A landscape with many peaks, sampled at points; each row gives a point and its height.
From any point a climber steps to the highest of the 2 points nearest to it. It stops when none of these is higher. Distance is the straight distance between rows; heights are no part of it.
z_103: [154 140 127 133 140  84 129 127  98 168 125  52 136 150 126  90 154 120
 211 133 131 145 131 137  89 150 195]  height 5.63
z_362: [104 158 109 148  55 181  74  99 115 156 136 113 105 133 133 131 126 115
  84  99 121  83  74 165  79 119  98]  height 2.60
z_631: [122 111 118 138 180  99  95 136 151 113 117 183 108 168 144 124 150 144
 137 165 122 159 190 146 142 102 106]  height 3.29
z_814: [171 121 146  68  95 164 191 179 111 120 111 156 161 120 163 134  59 110
  73 174 106 131 159  98 157 124 145]  height 0.48
z_61: [ 82 106 107 132 150 104  76 108 123 180 163 123 106 133  97 113 195 173
 180 103 154 137  95 163 121 121 143]  height 5.45
z_315: [ 96 125 100 130 120 126  51 106 115 196 164 105 106 146 115 111 200 154
 154 108 132 127  88 177 112 110 134]  height 5.17
z_429: [114 134  57 172  91 176  88  82 152 175 156 142 105 130 159 102 152 155
  95 125 135 102  82 156  90 124 122]  height 3.60
z_320: [138 174 125 161  93 117 106 101 116 125 134  79 120 168  98  74 116  75
 158 100 133 100 125 145  91 138 119]  height 5.42
z_98: [140  70 118  75 173 121 168 148 159  99 118 200 121 132 111 103 123 157
 152 163 154 145 169 104 186 113 125]  height 3.55
z_861: [ 89 153 129 117  95 131  60 111  99 175 155  59 112 142 100 109 170 104
 143  87 124 102  79 161  98 130 125]  height 2.43
z_229: [119 162 152 154  83 119 107 115 103  99 134  84 131 166  67  92 108  66
 176  73 135  83 122 141  93 132 107]  height 5.12
z_472: [ 98 134 166 145 118 125  56 156 102 130 121 141 132 175 118 141 133  91
 118 107  97 133 159 157 106  58  95]  height 3.09
z_163: [ 87 146 118 162 112 111 122  87 139 125 144 125 109 106  87  94 108 115
 146  72 147  73  70 104 100 159 102]  height 5.57
z_123: [ 93 113 125 116  70 189  75 154 155 160 149  88 106 106 124 162 160 152
 100 104 137 109  62 164 116 105  91]  height 2.72
z_176: [ 73  95 177  63 129 161  82 181 164 135 130 113 125 128  84 171 180 142
 144 108 128 143 113 133 149  80  94]  height 3.83
z_11: [184 162 111 195 156 102 162  86 131 102 111 169 117 140 171  99  84 114
 111 152 129 142 165 119 142 170 134]  height 1.57
z_930: [101 140 123 190  89 144  88 140  99  98 164 172 132 172 105 130 126  94
 114  70 137  90 151 160 120 108  72]  height 3.26
z_380: [112 112  96 158 151 115 182  86 177  91 138 168 125  77  81 135  99 147
 151  85 161  80  88  83 142 144 110]  height 5.08
z_254: [126 152  96 213 113 150 142  88 157 106 168 182 119 121 127 110  92 123
 110 107 150  64 129 103 113 148  84]  height 6.60
z_404: [109 112 170  18 138 138 172 177 114 147 120  95 152 109 121 157 131 145
 125 152 123 141 122  81 163 124 154]  height 4.62
z_747: [133 100 158  78 128 161  93 157 139 125  80 164 147 138 165 139 148 125
  96 174  86 156 180 150 109  47 124]  height 1.11
z_182: [158 127 136  73 149 138 206 143 108 158 119 103 147 100 163 140 108 141
 102 162 122 132 107  71 164 160 181]  height 5.09
z_246: [136 122 130 129 161  65 185 103 132  98  89 124 139  83  82 130  90 114
 166  81 128 119  97  92 155 168 147]  height 4.61
z_134: [146 178 155 102 156  74 145 152  93 112 110  49 181 145 155 123  98 107
 159 152 107 147 158 108 100 162 181]  height 1.66
z_607: [125 142 161  63 166  90 143 143  88 140 108  88 168 117 145 141 140 135
 134 157 113 157 146  99 143 147 173]  height 6.02
z_577: [120 104 159  95  52 209  91 161 146 104 129 139 138 125 145 172 124 104
  70 145 106 157 124 178  96  77 103]  height 3.70
z_598: [110 136  77 170 153 102  96  83 142 156 160 137  96 143 115  81 152 149
 141 119 160 119 127 148 115 137 126]  height 3.18
z_379: [141 115  73 179 181  42 155  88 150  98 116 150 110 125 104  83  98 138
 179 118 155 136 151 134 129 151 138]  height 3.61
z_353: [160 163  85 165 107 112  78  86 116 150 126 108 103 181 148  70 136 103
 123 129 110 138 142 180  88 119 141]  height 5.51
z_279: [120  78 164  83 154 158  73 175 158 126  95 167 134 148 136 133 160 138
 124 156  90 144 187 138 129  45  88]  height 1.31
z_290: [118 151  82 163 104 148  77  77 125 175 150 117 106 139 133  90 153 127
 114 108 128 105  91 158  99 137 125]  height 3.48
z_454: [163 168 153 117 155  73 167 126  89  99  98  86 167 128 151 119  74  94
 138 158 120 144 172  95 138 168 170]  height 1.55
z_966: [154 111 104 142 116 176 168 107 183 139 177 125 104  68 162 123 133 161
  95 133 129 108  60  84 142 148 125]  height 5.99
z_897: [ 92 147 168 116 118  96 137 133 104 106 109  68 143  91  63 152 102 103
 161  66 134 104  78 120 110 160 124]  height 4.38
z_515: [137 105 112 107 131 171 123 143 182 138 140 144 121 122 137 136 149 153
 101 145 133 149 120 148 155 115 114]  height 4.35
z_366: [111 122 121 168 135 106  54 136 113 123 127 167 105 201 136 113 139 100
 121 132  98 140 184 179 105  55  95]  height 2.54
z_446: [134 102 133 137 141 120 183 127 122  67 114 191 152 130  86 146 102 122
 144 100 151 114 142 100 176 138 104]  height 5.00
z_726: [ 74 120 124 148 118 138  99 128 145 112 150 155 119 134  71 143 130 141
 146  85 172  91 111 144 134 111  80]  height 1.23
z_678: [152 150  94 160 111 111  75 100 110 146 105 143 106 173 181  96 123 109
 106 152 100 174 164 184  84  97 148]  height 5.11
z_800: [ 89 128 110 113  70 186  59 138 121 180 136  98 109 129 133 153 179 152
 109 112 121 121  69 185  89  95 125]  height 2.81
z_401: [161 103  85 119 153 140 119 120 160 157 103 175 117 137 186 120 171 169
 111 180 117 180 156 156 133 114 151]  height 4.15
z_666: [124 135 162  85 110 166 169 155 111 128 140  59 127  82 112 180 117 137
 100 121 128  93  59  80 129 150 114]  height 7.00
z_460: [100  83 164  90 180 117  75 160 148 124 102 165 118 156 119 129 169 151
 148 149 110 149 179 134 135  59  93]  height 1.54
z_302: [ 83 125  97 178  83 175  83 125 158 121 187 161 117 139  95 134 128 132
 110  96 170  57 121 149 123 106  53]  height 4.16
z_511: [112 106 126 166 162  84  77 137 128 110 118 178 105 190 150 103 134 115
 134 156  96 150 207 166 118  74  95]  height 2.84
z_737: [ 78 153 169 111 105 114 100 139  98 125 130  66 126 123  73 142 122 102
 155  78 133 111  94 136 105 142 123]  height 4.60
z_935: [101 132 152 117 109 161 135 138 124 146 136  63 111  77 112 165 146 150
 125 102 139  94  52  99 119 157 116]  height 6.71
z_20: [127 127 172  66 112 155 199 164  99 112 131  81 138  99 100 173  80 125
 106 131 132 100  82  60 156 146 123]  height 6.62
z_524: [133  75 120  91 162 120 185 129 165 102 117 173 129 114  85 127 115 152
 150 129 165 136 122  97 182 124 124]  height 4.09
z_477: [145 142 118 194 137 107 120 122 115  93 134 180 120 170 139 116 106 110
 123 129 130 130 181 145 139 136 102]  height 2.79
z_988: [129 119  79 167 151  59 120  89 144 102 134 132 102 161  98  77 116 128
 182 110 156 129 152 155 114 123 128]  height 3.28
z_868: [147  85 155  33 141 137 165 179 143 138 116 158 124 112 139  97 112 148
 123 172 130 157 159  87 192 115 149]  height 0.80
z_775: [149 125 130 119 166  60 102 135 100 172 115  92 136 133 178 113 167 142
 170 171  94 180 169 146 114 128 191]  height 4.22
z_884: [163 104 120 146 124 164 156 149 148  93 142 193 141 149 134 130 116 123
 101 138 132 128 169 124 169 125  92]  height 0.44
z_94: [105  86 155  67 116 165 137 164 149 150 149  73 119  86  98 164 171 158
 127 120 137 134  63 114 164 129 114]  height 3.41
z_100: [155  96 129  95 117 173 172 140 133 178 155  88 124  71 146 157 159 168
 115 154 113 135  67 108 140 147 160]  height 3.16
z_865: [161 185 144 168 120 103 146 123 106 116 115  83 139 139 129  96  78  78
 139 118 121 123 146 122  99 171 145]  height 2.40
z_498: [120 132 128 148 143  78 128 106 127 132 118  94 119 117 100  98 128 130
 176  94 143 140 103 127 118 163 159]  height 5.30
z_206: [ 92 127  91 165 147  91 135  79 150 125 141 139 118  94  81  93 115 136
 167  75 162  90  82 114 111 153 124]  height 5.28
z_341: [ 76  83  95 145 131 137 115 135 170  99 160 177 122 113  50 156 145 136
 150  94 191  97 143 153 137  96  76]  height 1.05
z_820: [170 128 111 173 174  79 164  99 123  79 107 194 122 152 149 103  97 120
 133 162 138 144 185 110 166 161 125]  height 1.39
z_258: [153 137 122 162 157  67 166  98 130 116 100 101 126 103 122  85 109 126
 180 106 146 142 119 106 123 177 174]  height 5.02
z_821: [ 96 137 171 104 128 127  63 159 111 146  97 119 142 149 137 158 139 107
 106 129  90 146 161 154  95  62 112]  height 3.33
z_309: [ 87 108 196  32 125 148 120 177 130 132 117  98 141 115  90 177 157 134
 138 123 120 137 121 111 149  90 114]  height 4.12
z_131: [147 143 101 161 128  70 118  94 126 106 113  98 101 193 106  72 123 111
 198 113 141 125 150 148 107 119 142]  height 3.03
z_939: [ 88 152 173 135  81 112 101 141  94 105 135  78 137 145  56 127  98  70
 170  62 138  87 104 145 100 132 108]  height 4.83
z_5: [102 128 141  80 138 126  82 151  94 179 108  98 162 129 173 161 175 146
 111 157  82 177 137 161  73  84 177]  height 3.77
z_439: [101 143 148  95 128 117  60 148  89 155  98  90 151 146 161 144 141 109
 101 141  89 167 150 167  66  68 151]  height 3.56
z_554: [169 144 148 131 159  62 180 108  96  80  88 131 147 120 134 111  76 101
 149 153 130 144 170  90 163 167 159]  height 1.41
z_428: [144 126 141  66 118 158 121 153 128 130  83 142 153 127 178 151 137 124
  87 175  97 167 161 142 111  89 146]  height 0.99
z_219: [130 133 119 139  92 179 136 118 122 189 157  83 118  64 156 157 154 169
 119 134 108  90  40 115  84 151 142]  height 6.37
z_35: [ 88 123 115 121 126 147  63 137 147 179 144 127 104 149 123 135 191 162
 136 115 135 141 103 171 123  97 123]  height 4.91
z_110: [138 113 141  94  83 188 113 157 152 120 116 139 137 124 146 165 128 120
  84 145 107 150 129 156 124  93 112]  height 3.89
z_742: [143  92 108 120  86 192 123 129 145 181 145 112 128  81 165 151 169 171
 104 160 118 158  74 167 108 124 154]  height 3.00
z_989: [167 119 151 108 125 145 206 149 124 110 115 170 137 125 130 123  77 114
 107 150 136 123 141  71 192 136 132]  height 0.15
z_568: [107 106 164  91 173  94 103 143 136 115  95 160 121 143 120 131 159 136
 154 147 116 160 172 122 146  94 115]  height 1.77
z_496: [131 149  65 206 139 104 101  83 139 124 160 170  93 158 126  87 113 125
 117 136 154 105 176 157 112 129 101]  height 2.38
z_716: [187 141  96 173 133 138 147 109 138 103 100 203 131 154 184 124 101 122
  86 171 112 147 181 144 142 131 124]  height 0.16
z_931: [133  83 101 163 165  46 155 128 121  55 103 195 142 145 101 125 104 116
 170 109 131 132 192 134 157 127 108]  height 0.91
z_427: [187 119 112 153 120 157 162 142 123  87 113 216 149 159 175 126 103 106
  84 154 113 132 192 128 161 122 109]  height 0.27
z_770: [148 163 127 129 125 128 120 122 105 142  97 121 139 130 170 143 115 119
  94 146 105 157 149 143 113 143 153]  height 0.81
z_587: [146 118 124  99  83 198 153 135 128 139 128  87 133  86 169 166 123 139
  68 155 118 141  78 133  99 130 145]  height 3.34
z_578: [141 119 142 150  82 191 141 156 142  94 149 157 141 130 117 161 118 115
  90 109 125 100 126 126 155 123  78]  height 1.56
z_80: [163 179 102 154  91 122  88  96 113 134 129  71 117 190 127  73 135  73
 147 119 110 105 138 167  79 119 133]  height 5.73
z_757: [119 102 102 180 112 166 125 165 146  74 172 204 138 153 114 143 140 111
 102  94 161 102 183 143 143 102  64]  height 4.92
z_798: [140 124 134  98 152 132 140 128 134 155 110 126 130 115 144 144 155 151
 123 146 129 155 129 111 159 141 149]  height 2.22
z_895: [126 130 107 140 139  95  58 115 113 177 144 108 103 169 138  92 180 133
 155 126 115 160 130 175 110  98 152]  height 5.22
z_656: [147 121 123 131 178  85 202  84 136 107 101 146 126  89 107 117 105 140
 148 110 143 134  99  78 166 167 157]  height 4.30
z_213: [108 144 166 105 143 102 166 124  99 112 108  74 144  88  89 151 106 114
 146  98 134 119  93  92 127 176 146]  height 4.54
z_689: [162  96 115 121  92 189 162 119 140 176 153  99 120  59 175 150 147 168
 101 163 107 131  53 126 110 139 157]  height 3.08
z_413: [ 98 103 127 120  87 179  98 145 157 161 168  78 101  82 122 153 167 168
 124 104 146  88  39 129 124 132  90]  height 2.64
z_532: [172 123 138  92 105 168 162 151 130 117 107 162 150 128 158 140  95 109
  83 163 109 140 156 117 156 118 128]  height 0.56
z_6: [164 132 145  75 153 104 182 141 106 128  85 161 142 125 153 112 105 134
 121 182 125 145 173  76 186 139 161]  height 1.08
z_111: [155 168 137 141 144  70 158 132 110 108  85  65 138 151 135  98  93  96
 194 135 138 139 164 110 100 163 175]  height 2.68
z_218: [120 143 131 191 111 111  97 139 107  93 146 172 126 178 115 116 117  99
 127  94 126 118 169 152 127 119  88]  height 3.04
z_405: [169 180 126 193 148 115 170  80 133 114 122 145 118 107 158  91  82 110
 105 128 118 117 127 100 120 179 141]  height 1.69
z_473: [157 146 108 140 143  82  92 123 106 166 112  97 119 146 181  98 145 123
 148 157  98 175 163 161 103 129 185]  height 4.46
z_696: [151 141 146 164 139  66 102 135 115  96 101 125 122 175 158 104 110  95
 152 150 103 151 201 145 123 111 130]  height 0.32
z_438: [103 135 172  71 163  84 106 149  97 152 112  73 156 121 132 147 159 134
 146 135 107 162 142 120 124 121 159]  height 6.39
z_183: [ 93 106 118 174  92 173 106 162 150  90 173 178 134 150  95 153 139 117
 112  83 162  87 146 150 136 106  60]  height 4.48
z_451: [115 119 106 166 135 148 166 102 177  95 154 168 123 108  99 134 108 142
 127 114 167  88 110 101 142 136  95]  height 5.40
z_373: [154 107 106 111 176 118 124 130 152 125  96 184 112 150 171 112 155 156
 124 187 114 160 184 132 159 110 130]  height 3.75
z_654: [150 150  87 207 131 140 125 104 144 109 142 197 117 154 145 110 101 129
  98 138 143 113 173 145 125 136  97]  height 2.58
z_616: [154 156 129 151 132  99 148 109 100 182 140  48 133 126 122  78 144 114
 200 129 126 124 103 125  76 174 191]  height 5.87
z_41: [154 117 105 161 187  65 180  80 143  95 104 164 123 109 117  98  99 135
 152 122 150 140 130 101 154 166 147]  height 3.97
z_32: [127 120 136 111  95 177 143 147 130 164 158  60 115  57 135 171 153 161
 116 126 121  94  35 103 109 147 125]  height 6.52
z_548: [113 117 107 129 143 153  95 137 169 156 141 138 111 139 128 137 175 169
 127 129 146 145 117 151 140 111 123]  height 4.63
z_158: [ 76 129 178  86 139 113  95 152 124 139 115 109 130 126  92 163 159 133
 153 101 127 148 121 133 135 105 121]  height 5.60
z_789: [120  98  96 171 117 163 166 100 200  91 198 169 113  78 106 129 102 136
 111 119 171  77 111  91 144 127  79]  height 5.03
z_226: [108 157 139 116 101 109  79 120 101 146 141  39 121 159  82  99 162  85
 180  92 135 109 101 153  91 121 144]  height 2.33
z_436: [154 129 136 130 176  65 182 103 106 134 105  91 148  86 128 110 120 128
 179 128 133 153 112  90 132 188 193]  height 4.75
z_166: [135 142  65 171 130 116  80  72 123 176 163 120 103 151 136  64 164 138
 138 123 130 127 114 164 102 132 138]  height 3.35
z_904: [163 128 120 135 146 155 170 113 150 152 124 133 119 108 158 131 137 153
 106 146 135 135 106 105 158 150 151]  height 2.09
z_194: [135 117  94 149 125 155 173  91 207 111 195 146  96  63 151 117 123 155
 114 124 143  86  67  63 138 153 113]  height 5.77
z_952: [108 133 119 155 145  80 152  98 145 107 110 126 134  88  68 117  94 122
 172  64 140  96  84 111 128 160 122]  height 4.97
z_343: [ 98 114 125 135 139 141 140 110 158 134 138 120 114  94 100 136 150 167
 141  99 161 110  72 109 140 146 117]  height 6.18
z_652: [105 134 136 145 140 109 126 104 118 162 138  93 116  97 111 111 149 148
 165 100 135 121  73 115 117 171 157]  height 5.55
z_531: [135 183 160 152 115 127 145 134  95 113 127  82 148 122 123 134  73  81
 111 112 110 108 128 115  99 177 130]  height 2.30
z_853: [139 129 152  81 168 102 204 118  99 139 102 107 145  92 128 135 112 132
 136 140 137 140 107  65 165 174 180]  height 5.39
z_657: [173 155 120 150 137 153 187  96 135 140 118 130 125  97 177 128 109 129
  85 143 116 125 112  92 140 162 160]  height 1.99
z_869: [ 86 143 173  87 141 100  73 159 103 156 120  80 140 140 116 152 156 117
 144 115 107 152 135 139 108 100 143]  height 6.01
z_63: [147 145 119 165 147 135 139 104 149 124 125 159 116 135 137 125 117 141
 109 129 143 131 137 122 146 144 112]  height 2.80
z_791: [138 113 175  31 103 161 161 202  97 112 113 148 183 124 151 141  87 111
  82 170  84 117 175 108 141  78 134]  height 0.33
z_710: [132 123 124 126 174  98 116 119 132 154 113 137 115 131 139 124 168 163
 150 143 136 168 138 132 147 139 150]  height 2.37
z_321: [ 77 126 146 159 113 123  76 151 111  95 153 169 134 172  82 138 139 104
 144  73 143 103 143 157 124  86  75]  height 3.54
z_49: [138 170 122 158 123 116 125 105 108 170 137  71 120 114 130  87 130 109
 143 113 116 118  98 130  87 172 163]  height 6.12
z_426: [158 105 115  96 176 105 156 132 145 111  97 191 117 149 153 105 131 149
 136 185 132 154 176 100 184 124 134]  height 3.37
z_928: [140 110 102 167 150 139 138 134 153  91 145 203 126 154 123 134 126 133
 114 143 157 124 187 137 147 112  88]  height 0.60
z_589: [126 104 134 173 155  54 120 136 115  67 113 178 127 174 131 111 114 107
 171 131 120 144 203 138 140 112 108]  height 0.65
z_643: [119 113 178  89 108 144 191 149 111 100 116 122 142 104  80 164  93 118
 132 109 143 105 103  78 171 140 108]  height 6.14
z_765: [158 129 149 100 169  56 171 119 100  93  81 155 139 128 154 103 105 118
 146 182 118 153 186  90 177 142 155]  height 1.24
z_256: [123 126 157  59 171  94 174 130  77 153 121  76 170  94 126 151 137 146
 150 147 125 145 108  82 142 173 191]  height 5.70
z_109: [112  92 103 140 142 150 119 145 178  97 167 189 115 136  89 147 142 138
 134 129 176 117 167 148 147 101  82]  height 0.83
z_151: [122 144  94 164 131 100  54 105 126 128 146 146  97 194 129  96 139 107
 129 127 112 135 159 190 107  81 104]  height 2.32
z_614: [123 112 159 122 119 145 165 138 133  92 127 153 140 121  86 154 107 126
 132 106 145 109 115  96 168 132  99]  height 5.64
z_841: [127 136 149 120 156  79 129 122 108 145 112  84 133 115 120 126 141 130
 163 126 133 159 125 116 127 163 168]  height 5.01
z_672: [126 126 132 106 148  91  75 139  89 193 115  93 141 136 174 128 175 144
 148 165  83 179 154 164  86  99 187]  height 3.98
z_920: [134 101 145  44 143 142 181 159 110 176 132  97 143 100 143 149 145 157
 132 163 125 146 110  84 168 143 176]  height 4.84
z_287: [ 92 128  91 154  94 180  75 132 170 142 168 152 111 144 109 135 141 142
 103 110 160  90 119 174 118  92  77]  height 3.96
z_272: [117 124 107 208 122 135 165 101 137  73 159 192 137 122 102 127  96 113
 123  82 168  73 143 101 128 148  85]  height 6.03
z_236: [140 127  98 155 177  99 132  99 144 130 124 164 109 141 140 107 140 159
 135 146 156 153 147 131 148 149 133]  height 2.59
z_291: [108  91 117 120 165 123 131 117 148 173 142 128 121 102 108 133 191 192
 175 126 160 145  91 128 147 142 149]  height 6.11
z_875: [108 121 141  98  47 213  93 148 132 125 128 105 121 119 159 174 140 127
  66 152 126 160  97 177  74  95 126]  height 3.53
z_704: [108 107 101 147 130 138 181  90 194  93 171 149 104  65 112 134 115 150
 140  98 160  70  62  62 137 144 107]  height 5.47
z_173: [123 116 127 106  54 212 118 133 124 138 136  88 121  92 173 167 140 141
  66 160 133 149  68 159  67 123 139]  height 3.43
z_360: [174 149 120 165 115 173 178 102 155 113 128 155 123 111 160 129  88 125
  77 132 121 107 111 100 145 150 123]  height 1.90
z_442: [127 162 135 113 119 157 150 134  99 153 121  73 143 102 151 167 114 128
  86 133 102 123  91 116  98 168 152]  height 1.87
z_525: [141 118 105 148  96 176 142 115 166 163 178 107 103  62 170 137 152 169
 117 126 115  89  38  90 105 153 123]  height 6.20
z_706: [146 150 142 103 156  77 108 138 104 133  90 110 143 131 173 126 133 123
 124 173  97 167 187 130 123 121 160]  height 1.86
z_947: [174 100 130  75 133 151 167 157 156 129 119 173 127 129 150 107  99 132
  97 169 120 147 155 109 185 120 138]  height 0.67
z_208: [109  76 133  68 158 103 161 143 147 102  99 170 144 118  67 148 128 150
 167 107 145 138 126 106 180 107 116]  height 4.58
z_184: [154 157 120 156 141  71 140 110 117 122  94  77 120 159 119  79 114 104
 208 111 145 133 141 120  96 149 172]  height 2.82
z_764: [103 115  58 162 105 179  91 104 196 161 178 147 103 117 133 116 145 158
  93 130 161  97 106 156 109 113  93]  height 3.76
z_51: [ 98 160 109 132  71 158  62  95 102 174 148  76 108 133 115 109 153  99
 113  89 113  82  63 162  79 133 107]  height 2.51
z_165: [113 105 113 113  84 187  93 139 135 196 147  97 122 105 149 162 189 173
 127 135 115 146  73 174  99 114 146]  height 2.91
z_342: [160  93 129 148  57 202 161 152 144  87 168 167 141 105 137 141  90 100
  51 117 109 109 112 134 158 121  72]  height 1.68
z_845: [169 103 149 115 114 157 178 166 119  89 125 189 153 142 132 128 100 106
 108 138 133 124 168  92 187 122 105]  height 0.28
z_133: [100 154 105 149  69 174  54 109 123 146 140 144 112 163 127 133 134 113
  92 106 121 107 105 191  94  84  95]  height 2.71
z_69: [168 176 140 165 125  85 132 132 107 103 102  85 133 170 143  98  83  80
 164 134 126 134 180 128 103 148 152]  height 2.53
z_376: [130 143 150 108 148 108 109 140 122 130  98 138 132 142 147 139 141 126
 125 146 107 158 172 129 142 116 131]  height 2.02
z_77: [121 114 104 200 115 153 149 139 135  67 162 194 142 140 108 138 119 113
 108  83 179  85 162 122 141 128  71]  height 5.46
z_563: [179 120 129 147  86 188 176 130 147 104 142 162 133 113 154 136  81 111
  61 142 116 118 118 117 153 130 110]  height 1.79
z_892: [122  96 154  61 129 158 167 158 113 177 153  65 136  78 116 177 166 167
 138 150 129 128  59  98 148 144 150]  height 3.27
z_295: [ 89  94 156  81 122 159 115 159 159 130 138 111 118 114  89 164 164 152
 139 111 146 134  95 133 159 111 103]  height 3.59
z_972: [143 170 139  99 148  83 113 151  92 130 107  69 177 144 177 128 104 111
 123 161  86 158 167 137  92 136 178]  height 1.75
z_275: [101 150 135 138  93 163  54 145 125 143 122 142 117 164 124 157 142 110
 103 112 112 130 127 182 105  71 103]  height 2.86
z_728: [ 86 108 142 148 136 101 104 147 121  84 133 177 135 156  76 149 132 117
 159  87 146 126 153 148 135  96  85]  height 3.90
z_588: [ 98 116 118 144 146 116 118 100 126 183 153 114 113 102 104 119 178 180
 176 109 148 129  73 133 123 151 148]  height 5.78
z_611: [153 140 123 105 113 155 115 118 117 133  84 142 141 132 194 149 136 129
  83 178 115 178 158 156  95 107 164]  height 0.90
z_160: [109 142 107 164 145 125 111 106 147 129 141 145 110 138 106 115 132 142
 132 113 160 122 123 138 128 134 112]  height 2.99
z_647: [158 168 141 115 164 115 187 116  93 140 120  85 156 103 158 133  98 113
 104 146 111 129 117  86 127 188 178]  height 1.73
z_558: [150 126 116 127  93 187 150 125 155 139 123 119 121  97 159 151 122 138
  79 138 120 130  96 133 128 137 130]  height 3.24
z_27: [120 145 163  98 159  82 149 139  95 125 118  52 165 106 111 137 116 115
 163 122 127 146 112 105 112 180 177]  height 4.76
z_802: [150  94 173  58 113 157 149 199 120 113 113 177 153 127 145 121 109 116
 107 156  97 128 190 102 170  81 127]  height 0.22
z_679: [ 81 117 194   8 126 136 152 186 104 124 120  81 161 114  88 185 127 133
 132 128 119 127 115  83 149 107 127]  height 4.36
z_425: [112 166 162  78 124 147 148 159  86 127 126  57 167 118 127 186  96 125
  91 128  99 111  94 102 110 164 128]  height 1.95
z_851: [106 160 100 180 105 124  96  71 134 132 166 123 110 138 101  72 121  97
 139  98 148  76  96 130  94 147  96]  height 5.89
z_977: [144 108 159  49 156 110 166 167 118 113  86 175 134 128 143 103 119 142
 139 177 122 139 184  79 187 101 150]  height 0.94
z_317: [ 98 106 156  71 151 112 136 135 134 120 103 128 132 116  87 156 156 146
 158 114 146 151 116 110 161 123 130]  height 5.10
z_499: [ 93 142 137 157  97 157 101 129 138 127 146 130 117 133 102 144 123 132
 118  96 147  87 103 139 132 124  80]  height 1.35
z_675: [146 108 121 148 176  62 158 109 124  74 103 183 129 140 119 118 102 124
 162 142 136 150 177 121 164 144 124]  height 1.16
z_105: [174 175 138 181 120 149 178 102 115 109 116 151 137 115 152 132  76  99
  85 125 111 105 135  98 131 168 130]  height 1.78
z_518: [154 143 104 159 135  79  83 115 119 138  99 119 105 182 184  86 133 112
 133 164  92 169 187 167 103 100 158]  height 4.77
z_549: [117 147 154 135  91 168 111 148 131 124 127 128 129 132 114 169 123 120
  99 111 121 111 120 140 134 121  98]  height 1.44
z_566: [124 130  82 188 139  87  82  97 127 110 163 163  92 189 113  88 125 110
 138 135 139 124 186 176 113  99 100]  height 2.19
z_958: [127 172 179 147 100 143 167 148  71  83 131  99 169 119 110 170  68  73
 102  98 111  90 127  98 113 177 110]  height 2.17
z_911: [130 136 120 143 141  83  92 114 114 155 132  87 107 156 121  90 157 123
 176 114 129 155 135 154 113 130 159]  height 5.58
z_412: [145 173 136 103 144 124 157 134  84 132 115  74 174 116 161 153  97 119
  93 144  93 133 116 113 102 179 170]  height 1.80
z_955: [142 124 121 177 140  51 121 119 127  78 101 132 106 198 134  86 101 105
 193 138 126 143 196 147 122 116 134]  height 0.46
z_46: [134 169 167 100 110 152 161 153  82 104 119  96 171 124 129 183  78  98
  82 128  98 108 128 104 124 153 120]  height 2.04
z_137: [ 98  68 112 110 149 141 157 118 179 146 161 120 118  80  98 137 174 189
 157 116 167 127  67 112 156 137 129]  height 6.63
z_873: [107 101 137 135 145  96 144 135 121  73 118 185 148 138  77 150 119 126
 154  99 146 125 154 129 157 115  98]  height 4.39
z_114: [134 115  83 138 152 129  82 122 149 164 110 167 103 157 177 117 176 161
 113 158 115 175 157 174 111  97 144]  height 4.49
z_843: [109 161  85 191 109 150 100  81 146 139 162 154 110 135 119  95 113 126
 103 103 147  75 111 128 105 137  92]  height 6.19
z_610: [142  83 133  76 104 183 116 156 170 126 142 150 125 110 135 137 130 130
  84 153 106 158 126 153 156 103 110]  height 4.10
z_838: [119 125 107 127 139 107  57 126 112 177 114 129 106 161 166 113 175 138
 126 146  98 177 147 179  95  83 154]  height 4.89
z_896: [136 163 118 147 122 113  97 112 108 159 129  87 112 141 136  97 137 114
 135 115 119 141 126 152 102 143 155]  height 5.88
z_102: [143 134 151  48  90 170 178 177  92 107 111 132 182 132 163 162  67 111
  69 171  91 127 146 106 131 116 144]  height 0.41

Call two points neighbours if one is among the 2 nearest of the other. Go from one point of each pair to the other, from neighbour to neighbour, staying as high as possible. Name the lowest point that can't be avoided.
z_137, z_376 -> z_989
z_254, z_80 -> z_904
z_451, z_666 -> z_380
z_80, z_137 -> z_897
z_438, z_49 -> z_426

Where does a climber stop that starts at each point below?
z_861 -> z_80
z_173 -> z_137
z_791 -> z_376
